Points, in no order, along strands that fork, close into loops and pass close to each other.
Two points are linked if the straight distance between their rows is under 32.6. Some points are linked to none.
K_256: [2,18,-16,-24,-7,28,10,-3,-32,6,19,-2]
K_597: [-22,0,-11,22,12,-16,10,2,31,16,-22,9]
K_500: [23,-7,29,14,-15,-23,28,-1,45,4,2,13]
K_479: [-12,4,-17,4,21,1,-21,5,-11,5,-5,-13]
K_126: [-23,3,7,0,11,6,-39,4,-21,-2,-3,-10]
K_283: [-11,-15,-27,-44,-33,23,4,-16,-40,2,10,24]
K_693: [-33,-18,-20,-3,19,1,-41,-6,-26,-1,-1,-6]
K_919: [-2,1,-10,-33,3,11,23,-4,13,9,0,27]
K_269: [-6,3,38,9,-7,2,-43,8,-18,-21,-20,-9]
K_945: [9,-5,29,11,-9,-15,20,2,47,6,-14,20]
K_951: [-19,9,26,-11,-1,8,-28,3,-9,-11,-11,4]
K_522: [33,-7,28,12,-21,-15,19,10,23,-18,2,7]
K_865: [26,3,28,10,-13,-9,15,6,25,-13,-3,2]
K_538: [-10,-21,-44,-20,8,-15,10,-10,-13,-6,-6,15]
K_950: [-26,-21,-22,-14,7,10,-35,-9,-46,-5,19,-7]
K_543: [-11,10,-13,-4,18,8,-12,3,-19,3,2,-12]
K_432: [-4,-4,22,-38,-6,21,7,1,16,9,-14,36]
K_564: [-5,1,19,12,-3,-13,9,4,39,7,-25,15]
K_852: [-10,1,28,17,4,-1,-46,6,-18,-12,-13,-21]
K_242: [-6,-4,-40,-19,12,6,3,-6,-29,1,13,-2]
K_974: [16,4,-1,44,17,-8,-13,8,5,6,-7,-33]
K_427: [20,12,16,-10,-2,0,30,-2,30,3,14,7]
K_143: [-5,4,-12,27,27,0,-30,3,-10,12,-6,-23]
K_90: [-8,11,1,7,11,-3,-3,7,12,3,-13,-1]
K_4: [15,11,16,11,-4,-8,14,4,21,-4,-8,-1]
K_93: [-11,-31,-35,-38,-25,1,5,-26,-42,-9,3,10]
K_559: [-12,8,-10,18,15,-11,3,6,18,13,-14,-2]
K_760: [23,17,18,-13,-7,12,28,-2,15,-3,11,5]
K_850: [-31,-12,-19,13,25,-6,-44,-1,-15,5,-6,-10]
K_173: [33,-9,16,40,-21,-32,23,11,25,-13,12,-5]
K_333: [-10,-4,-23,-39,-25,29,8,-9,-37,4,13,22]
K_728: [-21,-26,-33,-19,-5,10,-25,-14,-52,-7,23,-7]
K_38: [0,5,17,-15,-1,2,16,3,32,7,-12,26]
K_750: [19,22,-1,11,15,7,2,5,-7,-1,10,-29]
K_354: [36,-19,27,27,-28,-29,22,17,29,-17,12,13]
K_778: [4,14,-15,-5,13,1,20,-1,9,3,15,-4]
K_970: [-5,-10,-17,-31,6,0,27,-4,24,10,-3,35]
K_421: [8,12,7,-26,-3,19,25,-2,10,3,6,17]
K_347: [17,-9,28,26,-20,-17,2,16,21,-18,-24,5]
K_743: [-5,7,-29,-12,15,8,2,-1,-16,3,8,-3]
K_356: [-9,-7,-39,-23,1,13,-1,-11,-45,0,18,-3]
K_455: [31,7,3,35,8,-8,-5,10,-1,-5,1,-35]
K_792: [1,8,6,11,3,-18,26,-1,43,13,-1,9]
K_667: [4,0,17,-22,0,2,26,-2,36,10,-2,31]
K_695: [12,-2,17,39,-10,-27,24,-1,37,5,-1,-7]
K_305: [26,-7,13,45,-14,-29,23,8,25,-6,4,-14]
K_440: [9,4,11,-19,1,-1,35,-7,41,12,12,19]
K_670: [-28,-15,-15,-6,15,6,-44,-2,-35,-2,11,-9]
K_698: [28,16,2,22,9,-2,-1,9,-5,-5,9,-36]
K_248: [8,8,14,18,2,-12,4,7,19,-3,-16,-6]
K_200: [-10,-27,-29,-40,-34,14,4,-27,-44,-6,5,16]
K_926: [7,4,-3,38,22,-4,-26,4,-4,8,-10,-33]
K_253: [-23,5,10,-12,6,7,-27,2,-16,-4,-6,1]
K_445: [-12,8,34,-5,-8,10,-34,7,-9,-14,-18,0]
K_384: [10,25,-4,-10,2,25,7,0,-21,0,18,-14]
K_843: [15,20,-5,2,12,18,-1,2,-18,-2,13,-23]
K_890: [-17,-19,-31,-27,-11,16,-14,-16,-55,-5,22,-4]
K_414: [-16,0,10,32,2,-14,9,5,38,12,-30,7]
K_579: [-9,5,17,13,11,5,-42,5,-22,-6,-7,-22]
K_648: [1,2,10,28,-2,-23,24,-4,44,12,-4,1]
K_288: [-6,8,-23,-36,-16,27,10,-6,-35,5,17,10]

A tip is a point with one link. Name the tips that can be reached along the links from each point below, in the order of the rows.
K_414 => K_500, K_792
K_543 => K_93, K_850
K_421 => K_38, K_970

A fork is a point with three links, a tip a point with one. Leave the first point through the second and follow the links. Name the first fork or tip that comes.
K_843, K_384 => K_93
K_356, K_890 => K_850
K_427, K_760 => K_970
K_354, K_173 => K_792
K_970, K_919 => K_38
K_90, K_559 => K_500

Name the points in between on the shortest way along the links from the first point to the second, in order.
K_356, K_850 => K_890, K_728, K_950, K_670, K_693
K_333, K_750 => K_288, K_256, K_384, K_843
K_564, K_90 => K_414, K_597, K_559
K_242, K_455 => K_743, K_543, K_479, K_143, K_926, K_974
